Each row is a point on a tangle of strands that fork and nearly touch. The rows are in no order.
Two points are linked if the straight distance between their rows is under 44.8. Some points are linked to none.
Tepe: [ 16  25   3 -13  -9  -1  13  -4  -7   2  12  -2   9  19  44  29  -9   2
 -15   3   3   0  12]
mak: [-13  11  26   5  -3   0   8   3 -28  10   5 -22  18  14  15   9 -18  -1
  12  -7  -3  -2  -6]
kinet: [ 12   4 -14  -9 -15 -13   9  33  -3  -1  13   4  21  15   3  45  -5  -7
 -23  14  -1   3  14]
Suno: [ -8  12  26  -9  -6  -4   4  16   4  -4  17  -8  -7  12  18  33  -5  -4
  -8   2  15   5 -13]
baged: [ -1  -4  11   8   6  14 -16 -10  13  -4  -9   3 -43   3  -3  19  24  -7
 -10 -19   4  -2 -16]
Nisez: [-19  -1  22  18  -5   6 -15   6   6  11  10  -9 -13 -19 -18  -4  17  17
  33   5  11   3 -29]
midek: [ 20  -2 -15   2  -4   9   8 -13 -24   8 -26   5  18   3  17   6 -10   5
   7  -1  -7  -2  21]
Zub: [  9 -10  -5 -12  -3  11   1  24   7   2   7   3   1   8  11  28 -12  -1
  -7   1   8   7   3]
batep: [  2 -11 -13  10  -3   3   1  -1   3   1  -8  19  -1 -18  -3 -19   0  10
  19  -3  -2  -2  -8]
tuges: [  0  34  11  -4 -13 -12   4 -23 -18  10  -3 -10   5  18  31   3  -4  -6
  -2  -2  -3  -6   3]
Domo: [-10  11  25   4  -5  -7  -8 -12 -18   1  -4 -10  -8   8  14  10  -6  -8
  -5 -17   4  -6 -20]
Diz: [-17  21  29 -16 -14 -23   5  12 -11   5  18 -10   3  13   7  31 -10 -20
 -19   9  14   8  -7]
Samam: [ -4  -7  11 -13  -4   0  -9  -3  -2 -14 -14  -8 -33  10  -4  16   8 -27
 -34 -18   6  14  -6]
Toz: [ -3   4  19   0   0   4 -16 -26  -2 -10 -15  -4 -35   6   7   9  12  -9
 -14 -28   9  -6 -22]
pizez: [ 20 -18 -17 -16  -4  15   2  22   4 -16  -4  -4   1   4  13  20 -14 -16
 -38 -13  -3   9  18]
Fuzis: [ 25 -11 -34  -4  15   9   8 -32   7 -13  -3  26   2 -10  12 -10   1  36
   8  -9  -7 -16   7]
raliv: [  3  26  11   0  -7   6  -3 -26 -17  -8   4  -8  12  10  35 -11 -11  -3
  -9 -14   0 -11   3]
gozov: [ -3  -2  -7   0  -9  -1  -8  -1   2   3 -20   4 -19   8  -5  -1   6 -34
 -32 -13 -12  -5   9]
Vaza: [  3 -10 -21  -4  -6 -14  -1  11  13  18  13  22   3 -13 -26   2 -11   6
  26  26   1   6 -10]
dul: [-13 -10   9  14   2  11   5  10 -12   5   4  -4  12   1  -1 -11 -12  13
  26  -3  10  -2 -11]
bude: [ 14 -18 -19   1  24   1   7   1   6  -3  11  32  -4  -3 -12   1 -12  48
  29 -11   4   3 -24]
piz: [-20 -17  18  -1  -2 -13  -1  24  -4  22   7 -25  10  -6 -33   5  -6 -18
  14  15   2  25  -5]
nog: [  8  22 -11   0 -13  -7  -3 -13   6  20   6   9   0   7  19  17   3   3
  12  10  -3  -7   6]
motan: [ -6  21  19  22  -2  16 -10 -23  12 -23  16  -3 -18  -3  19 -13  11  21
  10  -5   2 -16 -27]
vido: [-13  -2   4  11   8   6  -1  -2  24 -13  -5  11 -21 -15 -19 -24  27  -6
   3  11   5  -8  -6]
Voz: [-13  20  21  10  -8   5  -4  -8  -3   3   7  -5  -4  14  25  15  -5  -1
   8 -10   6  -9 -12]
val: [-17  11  14  -7  -5 -25  14   4 -15  26   8 -17  30   4  -5   5 -12 -26
   4  10  -3   0   9]
vona: [ -9 -14   3  14  -5   7 -13  12 -10  14  -8  -6   4 -19 -20  -6  -5  18
  32  -8  -3  22 -21]
Zab: [ 31 -20 -28 -17  17   6  19  -1  -7 -17  -6  32  19  10  -8  -3 -16  25
   2  21  -9   7  20]
kap: [ 23  13 -28 -19  -2  -3   5  -9  24 -10  18   3   1  18  35  18   9   9
 -36   5  -3 -14  25]
ruf: [-18 -11  16  10   8  -2   7   6  -4   5 -10 -11   5 -11 -13 -33   8 -18
   7  -1  -1  -3   2]
Pav: [ 12  -2  -9   7   4  23  -3 -27  -7 -25  -8   7  17 -15  11 -35 -11   8
   1 -13  -3 -20  12]
vurop: [ -7  14  35 -12   5   6  -7  -8   3 -29  -1 -14 -25  16   3  17   6 -15
 -20  -7  15   2 -16]
sef: [  0 -19   6   6  17  15  -8   8  15 -14 -16  -4 -28  -4 -25  -9  34  -5
   1  -3   8  14 -10]
kovos: [ -6  10  -8   3  -7 -35   4  -2 -12  29  -6  -3  12  -9 -18  -6   0 -35
  -5   6 -23  -1  17]
kuva: [ -9 -14  -6   8   6   6  -1   7  14  -9 -15  12 -12 -17 -29 -38  14  -7
   3   7   2  -1  -3]
Fonet: [-11   4  18  25  -4   7  -6 -12 -16  -9  -6 -12  13  -9  13 -24  -2  10
  17 -15  -5 -15 -11]
nuful: [ 14 -24 -27 -13   4  10   0  22  16 -23   9   1  -2   6   6  27  -3  -5
 -42  -6  -1   2  12]
lum: [-15  19  21  10  -8   5  -6  -1  10   8  18  -2  -7   8  14  23   4  10
  18   3   6  -6 -27]
zoku: [ 19   9 -16   7  -1  16 -13 -40   3 -11  -7   4  -7  -2  28  -4  -2  14
  -2 -29  -9 -27   6]
lon: [  0   1  -6 -10  -1   0   4  15  20   2  21  11   4  10  11  26  -4  13
   0  11   8  -6  -3]
govuf: [  6   3 -32 -10 -10 -11  -4  14  21  15  11  14  -9  13  -3  30   5  -2
  -8  15  -8  -3  11]
gedu: [  1   2   8  -3   2  12  16  -4 -21  -4  -4  -9  30   3  15 -13 -20  -5
  -1  -1   0  -9  21]
bifo: [-23   0  26  33  -5  -8  -9  -5 -29  -5  -1 -21  15 -21   2 -20   6  20
  21 -12  -7 -11 -23]
vipe: [ 19 -24 -19  -6  30  24   7  -9   8 -30  12  20   6  -8  -5 -27 -23  35
   5 -13   2  -9  -4]
fevom: [ 10   9 -31 -10  14  -5   7 -15  23  -6  18  27  -2   3  15  -7  11  38
  10   9   1 -19  -1]
rego: [-10  21   6  13  -6 -10  -1 -14  11  -1  -2  10  -1 -31   4 -45  18   4
  12   7  -6 -16  -7]
Dumed: [-18  23  10 -17  -4 -29   9 -14 -15   3  -1 -11   7  12   3 -19   1 -33
 -25  -2  -7  -2   8]
Satel: [ -8  15  37  20   0  -9 -19 -13  -7  -5 -16  -8 -22 -19 -17 -11  45  -3
  13 -12   6  -9 -23]
dige: [ -2  24   9   6  -5   1   5  -9  -1  -1  12  -8  22   4  22 -25  -9  15
  15  10   4  -6   2]
mize: [-10   7  15   6  -5 -21 -18  -9   5  21  -6  -6 -24 -10 -23  11  25 -20
  10   2   8  11 -17]
miba: [  0 -26   5   4  11  38  -5   1  -6 -21  -6 -21   9  -6   0 -15 -23  -1
  -5 -22   6   4   2]
dos: [-18   1  13  -3  -4 -18  -1  17   1   6   0 -12  -7   1 -24   8   6 -36
 -10  10  -4   9   3]
fatel: [ 25 -24 -30  -3  13  16   2 -20   2  -5 -10  15   2  -2   8   1  -5  35
   4 -20  -7 -12   6]
nozu: [  4 -25   9  -3  11  28   1  22  20 -25   0 -11 -15  -3 -10   2   7  -8
 -22  -5  16   9   0]
raguv: [  6  14 -22   8  -9  -7 -10 -16  20  14  -3  18 -21  -2  10  -5  17   2
   2  -4  -7 -20   3]
Mivel: [ -2 -25 -10   1  16  15   3  14  18  -5  18  20 -11  -1  -8  -2  -9  38
  20  -6  12   7 -26]
kema: [ 20 -21 -22 -15  17   4  17  18  -4  -4  -3  29  13   5 -15  -7 -18  16
   8  13  -8  13   9]
Gizad: [-12  -6  -3  10  -3  -7  -3   9   7  16  -3   0  -3 -10 -20  -2   4  -8
   8   9   1   3  -7]
Lep: [ -2   0   3   6   4   8 -10 -17  24  -2   3   4 -31   1  11  10  19   9
  -5 -11   4 -14 -16]
geva: [-20   3  36 -17  -1 -17   3   5 -18  -7  -5 -15  -6   7  -5   4  -3 -28
 -19 -13   7  11  -8]
sitof: [  4   4  -9   7   5   8  17 -13 -16 -13 -12   0  36  -4  13 -38 -13   3
   6   9  -2  -9  21]
sota: [ -2  -2  16  -3   2  27  -9 -14  -5 -21  -2 -14  -7   2  18  -4 -14 -10
 -18 -20  10  -5   2]
sabiv: [ 17 -34 -34 -22  14  12  13  30  22 -11  11   3  -6   6   2  23  -8   7
 -29  -8  -4   7  10]
rumib: [ 13  10 -25  -8   6   9   3 -17  26 -10  18   2  -4  13  30   5   5  13
 -12   2  -2 -19  15]
pab: [ 14  -1  -1  -8  -1  13  -2 -16 -17  -7 -11  -7   5  12  25  17 -15  -3
 -14 -20   1 -10  10]
keni: [  6 -19 -11   8   6  21 -10 -10   5 -11 -15   2 -12 -16   4 -19  -6   0
  -3 -19  -5 -11   1]
kala: [ -3 -16  12  -5  16  26  -7   0  14 -34  -4 -13 -16  -2  -9  -7   2 -20
 -31 -10  12  -4  12]
pek: [-18  12  46  27   5 -14 -13  -7 -25  -2 -14 -20  -8 -17 -10 -13  29   7
  14 -14   1  -8 -27]
fepig: [ -5   7   1  15   7   3  -8 -12  20 -17   2  10 -11 -20   7 -31  19   6
   5   4   3 -21  -8]
sako: [ 21  24 -32 -12 -15 -15   8   8   2  -1  -1  13  16  19  -3   1   6 -13
 -24  26 -31  -5  37]
nilu: [ 13 -14 -13 -17   3  13  -3   5   7  -6   6  -9 -18   9  22  41  -6   0
 -28 -21   5  -5  -1]
pim: [ 24 -15 -31  -6  18  -7  14  -8   4   9   6  38   0  -5  -9   8  -8  41
  25   1  -1   0  -5]
nakiz: [-17  34   8   1 -12 -39   3 -10   1  21  14  -9   9  -1  -3 -13   9 -23
  -3  19  -3  -2   3]
mek: [  1  22  -2  10 -12 -20   3 -21 -21  24 -15   0  20  -7  19  -9   1   4
  14   1 -12  -9   7]
nit: [ -1 -16  -1   2  -9  10  -7  18 -17  20 -12 -13 -10   8  -2  19  -8  -4
   2 -25   4  28 -15]
Pupe: [ -7  22  10 -11  -4  -3  -3  -3  18  -3  17   5 -22  14  13  17  12  -4
 -20   4  10  -5  -2]
biv: [ 10  25 -31  -3 -15 -24   8  -5   6  10  -5  10  13   9  -3 -15  10 -14
 -15  28 -26  -6  32]
kerab: [ -3  20  12 -14  -5 -11  10 -21 -22 -11  -7 -11   2   7  11 -17 -12 -36
 -28 -14  -4  -3   7]
Mov: [  2  -7  -1   6  14  24   4  -2   8 -18  16   8   4   1  19  -3 -13  27
  13  -3   9 -13 -12]
Zaku: [ 16 -11 -33  -4   8   1   7  -9   1  -8 -20  28   4 -10  -4 -26  -1   5
   2   3  -9  -7  17]
Degu: [-12  21  21  12  -6 -26   2 -18  -4   6  -9  -5   7 -22   8 -40  21  -8
   7  -3  -8 -15  -5]
nuto: [-10 -24   2   9  10  19  -3  19  12 -13 -10  -5 -19 -10 -32 -22  12   5
   9  -2   5  28 -10]
pabu: [ 11   7 -13 -18  -5  -5   4   3  19 -13  17   4 -10  15  22  32   1  -7
 -42   0   0  -7  16]
lebeb: [ -1  -5  -4 -13   6  23   5   6  33 -39  20   0  -3   0   5  -9  -1 -10
 -27  12   8  -8  16]
gosal: [-20  -5  12  14   7  -3   8   8  -5   3  -7  -5  15 -13  -9 -26  -7  -2
  19   6   2  -7  -8]
pelo: [  2   0  -2  12  -5  -6  -1   0  -9  19   6  18  24 -13 -16  -2 -10  29
  39  10   3   4 -14]
Golev: [-10   9   7  -5   3  16  13   9  17 -27  17   1   9   4  12 -23  -3 -16
 -19  12   6  -6  13]
nomed: [  7 -11  -5  -9  -3   3  15  23 -26   6 -12 -10  25   3   2  10 -17 -13
  -7   5  -3  11  19]
nak: [ -1   6   8  20   2  22   3  -9 -24 -18   4  -1  26  -8  15 -27 -16  25
  22  -8  -4 -13  -5]
nogum: [-26   1  38  26   4 -11  -6   0 -18   4  -4 -28   1 -20 -15 -15  10  11
  24  -9  -6  -1 -27]
taseg: [-15   0  14   3  -1 -22  14   5 -18  29   9 -19  27  -4   0  -5  -8  -7
  23   6  -2  -1   1]
zotir: [  7 -13 -28 -10 -13  -8  -9  29  22  19  12   6 -10   8 -13  42   1  -5
 -13  10 -11   8   5]
tif: [ 16  36 -15   6  -7 -21   6 -11  -2  19  -7  11  28  -8  11 -34   7  12
  20  24 -10  -3  13]
vabi: [  9 -22 -19 -16  27  28   8  -3  22 -33  15  12   1  -1   3 -14 -18  23
  -8  -9   5 -11   3]
zeto: [-18  13  42  -1  -2 -13  -7 -15 -21   3 -12 -15 -20   9  -7  17   5 -10
   3 -17   8   6 -28]
bezeg: [ 36 -12 -37 -15  23   6  15 -21   2 -18  -2  36   6  -2  -1 -12 -12  29
   5   6  -3  -5  14]
Nafe: [ -9  12  29   8  -5   8 -19 -26 -17 -11 -11 -11 -22   3  17   6  -3  -3
  -7 -25   4  -6 -23]
mim: [ -1 -15 -11  -6 -11  -5 -14  19  16  22   2  -1 -23   2 -15  31   4  -7
  -9   0  -3  19  -7]
lanu: [ -5 -24  -3  -1   8  12   1  19  18  -1  11  12  -5  -1 -11   0  -9  15
  18   4  12  11 -19]
Gefal: [-22  -3  14   3   6 -25   8   6  -9  12 -15 -13   5 -15 -23 -29  12 -37
  -7  -1 -12  -1   8]
dipo: [-24  11  22 -20   0 -32  12  -2 -19  -3  -6 -13   4   9  -8  -5   1 -38
 -25  -6  -1   4   0]
geta: [ -1  22  -9   7 -15 -23 -12  -8  14  26  20   8   7 -16  -3  -2   6   4
  30  18  -1  -6  -5]
Zodu: [  4 -24 -19   4   1  15  -8  -5   3   6 -16   5 -18  -3   1  -4   4   5
  -4 -27  -2  -9  -4]
kuz: [ -8  -3  -5  -2  -9 -16   2  22  -2   9  -6  -7   2   4 -18   8  -5 -30
 -18  11  -8   4  12]
Fas: [ 22  -2 -23 -10  -4 -12  14  -2 -10  13 -10  21  21   1 -12  16   1  16
  20  36 -15   6  22]
Nub: [ -5  39  12   2 -10 -20   4 -10   1  15  19  -8  24   9  21 -19   5   1
  14  16   0  -2   6]
duro: [ -9 -21  -5  24   6  28  -8   9 -11  -5  -9  -1   1  -5  -4 -13  -9  38
  23 -25  -1  18 -22]
kon: [ 23 -14 -30 -11  -3  12   7   3  -2 -12  -9  14   6  11  10  19  -5  -1
 -14   5  -9  -2  28]
mis: [-17  -5  37   2   7  -1   0  24  -6   1  -5 -34 -14   4 -26   7  12 -11
   9  -3  11  32 -13]
sato: [ 13  -7  -7 -10   4  22   2  -3   6 -24   7  -2  11   3  20  -4 -21  -7
 -22  -3   4  -4  26]
dadav: [ 17  -2 -23   0  -3  -6   7  -7 -11  11 -17  16  11   0   6  11   1  13
  13  10 -10  -4  20]
zil: [  3  -9   1 -15  -8 -10 -10   1  -8   7 -16  -1 -22  12   4  21  -2 -26
 -34 -17  -3   8   7]
Fuga: [ -4 -11  -8  -5 -11  -5   1  28  -1  20   9  -1  12   2 -10  22 -15  -5
  12  19   4  11  -4]
tero: [  1 -14  -6   2  -6   1 -16  12   1  29  -5  -3 -20   7  -6  33   1  -4
   2 -15   1  18 -12]
Teno: [ 19   8  -8  11  -4  20   6 -27 -16 -15  -9   7  27  -8  21 -32  -7  19
   6   2  -4 -12  19]
nubud: [-12  -4  14   1  -3 -10  -7  21  11   4   1 -11 -23  -6 -39   8  23 -31
 -10  17   2  14  -2]
giku: [ -6  -5  20  20  -2  12 -13  -1  -3   5  -7 -12 -19  -1   4   9   6  12
  15 -16   2   3 -23]
videb: [  8  15  -5 -10 -18 -21   9  26   1  -4  10   4   5  15  11  40  -3 -19
 -37   9  -6   6  10]
libom: [-12  -3  18  23  -4  -9 -16   7   3  11   2   1  -6 -35 -25 -15  14  21
  37   4   9   2 -32]
gevok: [ -5   6   1  -3   3  -1  -6  -5  27   1  20   5 -28   7  13  21  18   7
  -3   2   4 -11 -11]
zufun: [ 16   3 -34 -14  -6  -7  11  19  22  -1  21  17   8  18   0  32   8  14
 -20  22 -13  -6  21]
bunu: [-13  23  20 -10 -12 -29   5   6 -11  19  20 -12  13  10   4  16  -5 -22
  -4  16   2   5   0]
kesir: [ -4  16  25  13   1 -16 -19 -16   0   7 -19  -5 -31 -14 -24   2  35 -11
   5  -4   5   0 -19]
tozi: [-14  -3  27   8   7  -1  -8  -7 -15  -1 -30 -20 -17  -7 -25 -12  27 -21
  -4 -14   3  13 -10]
delom: [-11  11  20  10  -7 -11   6   5 -21  19   6 -12  32   9   9   9 -16   8
  28   2   5  -3  -6]
Tudez: [  2  -8  -2 -13   0  20  -6   1  14 -23  -8  -7 -10  -2  -1  -9  -8 -31
 -34  -7   0 -10  16]
rofet: [  4  -7 -16  -1   0 -12   6   8  -2  19   7  24  19  -7 -22   0 -17  19
  34  25   4   7  -1]
Viba: [  7 -27  -6  -2   1  16  10  24 -18   6  -9  -7  20   6  -1  10 -23   0
   5  -9   6  19  10]
zodaf: [-18   3   6   9  -8 -21  -5  -4  -8  21  -4  -2  -4  -8 -12  -9   6 -18
  10   2  -4  -4  -4]
zofef: [ 12  35  -4   7 -14  -8  -7 -25  -3  11   0   3   5  13  32   9   3  10
   6  -1  -3  -8  -3]
fepa: [-10  -1  47   0  11   8  -6  13 -18  -8  -4 -31 -19  10 -19  16  12  -7
   3 -12  17  24 -20]
Konu: [-13 -15   8  28   1   8 -11  10 -13   3 -12  -2   1 -17 -17 -28  -2  25
  24 -14   0  13 -24]
mugik: [  2 -30 -12  20  11  32 -13  -2  -6 -20  -2   3  -4  -7   0 -14 -11  44
  17 -31  -1   4 -18]
rara: [  9  -3 -10  -6 -13  -9  -1  18 -10  26   6   1  16   9  -9  37 -14   5
  18  18   1  13   8]
napi: [ 15  31   0 -10  -4   4  12  -7   6  -1  17  -4  12  24  40  16  -4  18
  -1  15   4   1   9]
Zuk: [  7 -26 -12   9  14  28  -1 -12   0 -26   2  18   2 -12   1 -21 -15  40
   9 -17   3  -6 -13]
Tal: [  0  16  35 -14  11  -2  -7 -12  -7 -27 -15 -12 -30  14 -18  12  24 -22
 -15 -10  16   4 -16]
kog: [-27 -11  19  -3  12 -25   4  14  -8   9  -8 -26   1  -5 -34 -15   9 -33
  -5   9  -9   7   5]
tola: [ 13 -21 -18  -9  15   0  15  16  -1  -4   4  33   7  -5 -24 -27 -21  16
  11  11   4  14   1]
subur: [ 31  14 -15  -3  -1  13  14 -36  -6  -9  -4   6  21   6  26  -3   1  30
  10  13 -10  -1  20]
penov: [ -1   0  12  13  -4  12  -3 -13 -28   1 -19 -11  15  -1  14  -7 -17   2
   5 -21  -3 -14  -1]
Kopig: [ 10  14 -28   1  -8 -13   2  -7  10   5 -13  21   3   5   1 -20   7 -15
 -12  14 -17 -14  22]
tonus: [-19  10  34  15   1  -4 -15   1   5   6  13 -14 -11  -9 -15  11  15   2
  27  13  14   3 -25]
vurin: [-11   2  18   6  -1   0  -5 -14  -3  -2 -18  -7 -17  -4  -7 -17  16 -24
 -10  -9  -1  -7  -4]
lus: [ -2  -7 -16  -8 -14 -16  -5  26   8  25  18  -4  11  -6 -29  17 -10 -14
  13  24  -2  15   5]
Tuko: [ -7  -6   9   4  12   1 -10  15  23  -6  -7  -4 -27  -6 -39  -2  33 -16
  -2  14   7  11   7]
Rol: [-11   7   3   3   3   7  11  -3  11 -12  -2   0   5  -3   9 -29   5 -13
  -7  12   5 -10  10]
Fof: [ 10  -5 -22   1   8  20  -9 -23   6 -12  -7  12   3 -17  13 -25  -5   0
  -8 -17  -4 -21  17]
Zokag: [ -4   0  25 -11   5  -4 -10   2  -5  -8 -14 -10 -34   9 -19  13  23 -22
 -18 -10  11  18  -8]
Piru: [  2  -2  -9  -7  -6 -12  11  22 -13   6 -12  -5  16   9  -2   9  -9 -30
 -22   7  -9   5  23]
lipak: [ -2 -10   8  -9  -4   1   0  17  -7   4   1  -6  -1  10   5  17 -12 -11
 -13  -5   2   5   0]
dag: [  3 -25   0  -6   4  26   5  12 -10 -16  -6 -10   8   4   4  -1 -19   0
  -6 -19   7   8  13]
Kupa: [-14  -3  21   2   0   4  13  10 -29   0   0 -26  21   5  11  -8 -21  -9
   1  -8   2  -2   6]
Fuled: [-11  11  20   8   2   9  -2  -6   7 -13  -2  -6 -13  -2   4  -9   8 -16
  -8   1   7 -11  -1]
Gufol: [ 11  -3 -19 -11 -15 -21   6  14 -18  26  -3   3  22   7 -15  34  -8  -6
   5  27 -14  11  22]
git: [ 23  17 -26  -4   7 -13  13 -13  14   6  18  37  13   0  -2  -7  -1  41
  26  32  -1  -3   1]
gepel: [-11 -15  24  11   7  34  -7 -10  -9 -31  -2 -21  -3  -8   2 -15 -10   3
  -4 -25   9  -3  -4]
Nalub: [ 17 -17 -31   1   6   7  -7  -9   6  12 -16  14 -10   2  10   7   3  17
   6 -15  -5  -8   1]
kivi: [-11 -19   5  -6   4  12   2  26  26  -7  12  -6 -20   7  -2  23   3  13
  -7   3  10   9 -13]
mobos: [-10  10   4  16 -12 -14  -8  -6   2  18   5   8   9 -18  -5   2   2  14
  36   5   0  -5 -18]
kufi: [-16 -11  18  10   0 -19  -5   7 -13  30 -15 -24  -2 -20 -31 -11  18 -20
  10 -13 -10  15 -13]
Fer: [-10  12  36  -3   5  11  -5   1   2 -15  12 -12 -25  16  13  31   5   3
  -6  -7  16   8 -22]
kizu: [ -3   6  13 -13  -4   8  -6 -17 -13 -20  -7  -9  -5   9  14  -1 -15 -30
 -32 -18   4  -3   6]
dafak: [  1  16 -13   7  -7  -8  -4  -7   3  13 -12   9  -4   1   5 -17   6 -23
 -10   5  -8  -9  13]
Befe: [  9 -37 -23 -12  17  20   5  30  16 -15   8   2 -11   0  -1  11  -9  14
 -12  -6   6  17  -3]
tok: [-11 -25   0  11  13   6  -2  12  13  -3 -10  12  -6 -17 -32 -31   8   4
  16   4   1  11 -16]
kor: [ 10 -27  -9 -12   0  22  -3  21  -7 -16 -11  -7   1   3   2   9 -20 -18
 -23 -13   1  12  16]
Tobe: [  6  16  -9 -10   1   7   7   1  16   3  21  10  11  16  28  16  -2  21
   6  17  10  -7   1]
Mibub: [ -5  16  -1   8  -7 -19   1 -15  -6  25 -10   2   5  -3   6 -12   4 -13
   3   1  -8  -7   0]
ponu: [ -4  15 -16  -1 -20 -21  -8   1  12  26  17  11   5  -4 -14  15   7  -5
  14  25   3   1  11]
mede: [ -7 -21   2  13  -5  10  -6  18 -17  23 -13 -13   2  -4  -7   1 -14   8
  22 -16  -3  27 -17]
bav: [ 18  11   6 -17  -8   3   5  -8 -22  -4  -4   2   2  16  34  31 -22  -5
 -21 -17   4  -4   6]
zunud: [  1   5 -15  -4 -12 -31   7   2 -20  31  -6  -4  24  -1 -12  12   0 -16
   9  20 -16   2  25]
rubal: [ 17  18 -37 -13  -8 -10   6  11  15 -11  18  17  16  21   1   9   8   9
 -20  32 -23  -5  35]
fitaf: [ -9  31   5   5  -5 -39   8 -12  -8  26  12 -15  30   1   8 -24   6 -16
   9  13  -9  -5   8]
liboz: [ 14 -13  -7   5   1  17  -1 -13 -17  -2 -20   1  10  -1  17   7 -18   9
   2 -18  -4  -3  12]
mip: [  4  17   2 -14 -13 -12   5  14  15 -15  17   0   4  16  22  26  -2 -17
 -44   0   6   2   7]
zod: [ 14   8 -18  -7  -3   5  14   3  -2  -8   4  11  26   9   8 -10  -7  -1
  -7  22  -5  -4  29]
Noval: [-13 -13  18  16   5  -6  -6   6 -14  14 -22 -24 -20 -16 -34 -18  21 -12
   9 -12  -4  27  -9]
rak: [-10   6  -8  -7 -18 -26  -4  12   9  19  26  -6   8  -3 -25  11  -1 -19
   6  30  -8   1  10]
kerat: [ 14  26 -10  13 -12 -18   1 -20  -4  13 -12  11  20 -14  16 -23   7  20
  20   7  -7  -9   5]
rosuf: [-15  15  25   7  -7 -10  -7  -2   6  20  21 -13  -3   2  -6  17   2  -3
  24  17  11  -1 -16]
Ditim: [-10 -17   7  16   0   1 -14  13   8   9  -8   4 -11 -34 -41 -25  11  13
  30   0   3  17 -27]
pil: [-12  -2  24  -8  -8  -5   3  13 -16   8  -8 -19  -2  11   1  12  -9 -22
 -15 -12   3  12  -7]
dozi: [-18  21  13   8  -8 -22  -7  -6   7  19  10   0  -2 -10 -15 -14  17 -23
   5  19  -1  -4  -7]
gofer: [  5 -10 -18  -3   0   8  -5  -4   7 -11  -6   4 -17   3  -3  -3   2 -27
 -32  -6  -9 -12  21]
bok: [  1 -33 -13  -9  12  24  -1  32  20 -18  -3  -5 -14   3 -10   4   9  -1
 -15  -4   3  21  -3]
kuzo: [  3  22   5   4  -2  13   5 -20  -2 -10   9  -4  12   8  29 -10  -8  13
   3  -3  -1 -13   8]
gid: [-10 -18 -16  -1   2   3  -4  23  15  10   9  14  -6  -8 -25  -4  -5   4
  13  17   0  12  -4]
bazum: [ 24 -26 -44 -30  24  12  17  -3  15 -20  10  14  -4   5   5  16  -5  28
 -17  -8   0 -11  21]
Ton: [  4 -20 -16 -16  19  29   0  -1  29 -34  19   7  -2   1   0 -10  -9   2
 -20   0   9  -9  13]
dumeb: [ 11   4 -23 -11  13  16  10 -17  24 -10  18   9   0  10  26  -4   2  37
   2   1   3 -15   3]
Sulu: [ 22  15 -18  -3  -4 -13   9 -11  -1  15   0  25  20  -2  -5  -4  -2  25
  27  35  -5   3  13]
Bedi: [-12   2  44   2   3   0 -14  -1 -18   6  -7 -20 -23   9  -6  18   6  -3
   5 -14   8  22 -31]
Boli: [ 25   3 -27  -5  15 -12  11 -19   8  -1  16  42   5  -7   4  -8   3  48
  21  10   0  -7  -5]

A fork is a point with three links. Follow the links from the first point to the second and name the forks in between, in order.
lum; miba => tok dos dag
pab; rubal => liboz Boli gid zodaf Mibub
Boli; Gufol => gid
rak; fevom => gid Boli
pim; pab => Boli liboz
sako; kinet => Mibub zodaf gid Boli

A fork is a point with three links, a tip a point with one. Leave the first point through the second and follow the links. Name the first fork or tip that comes.
bav; Tepe => dag
rak; lus => kovos
mize; kesir => Fonet
vona; mede => Mibub
videb; mip => Boli
keni; Zodu => tola

Follow the links from the first point to the second, and from the first to the third. Name the last point that the two ways share.
Nub; Tepe; lus => gid
mede; gid; Nub => zodaf
pabu; Kopig; rara => gid
baged; mis; Degu => Domo
kinet; Zub; pelo => Boli
fepig; nozu; Pupe => tok
pek; dumeb; bav => liboz
kuz; sota; Zokag => dag
ruf; Nisez; Zub => dos
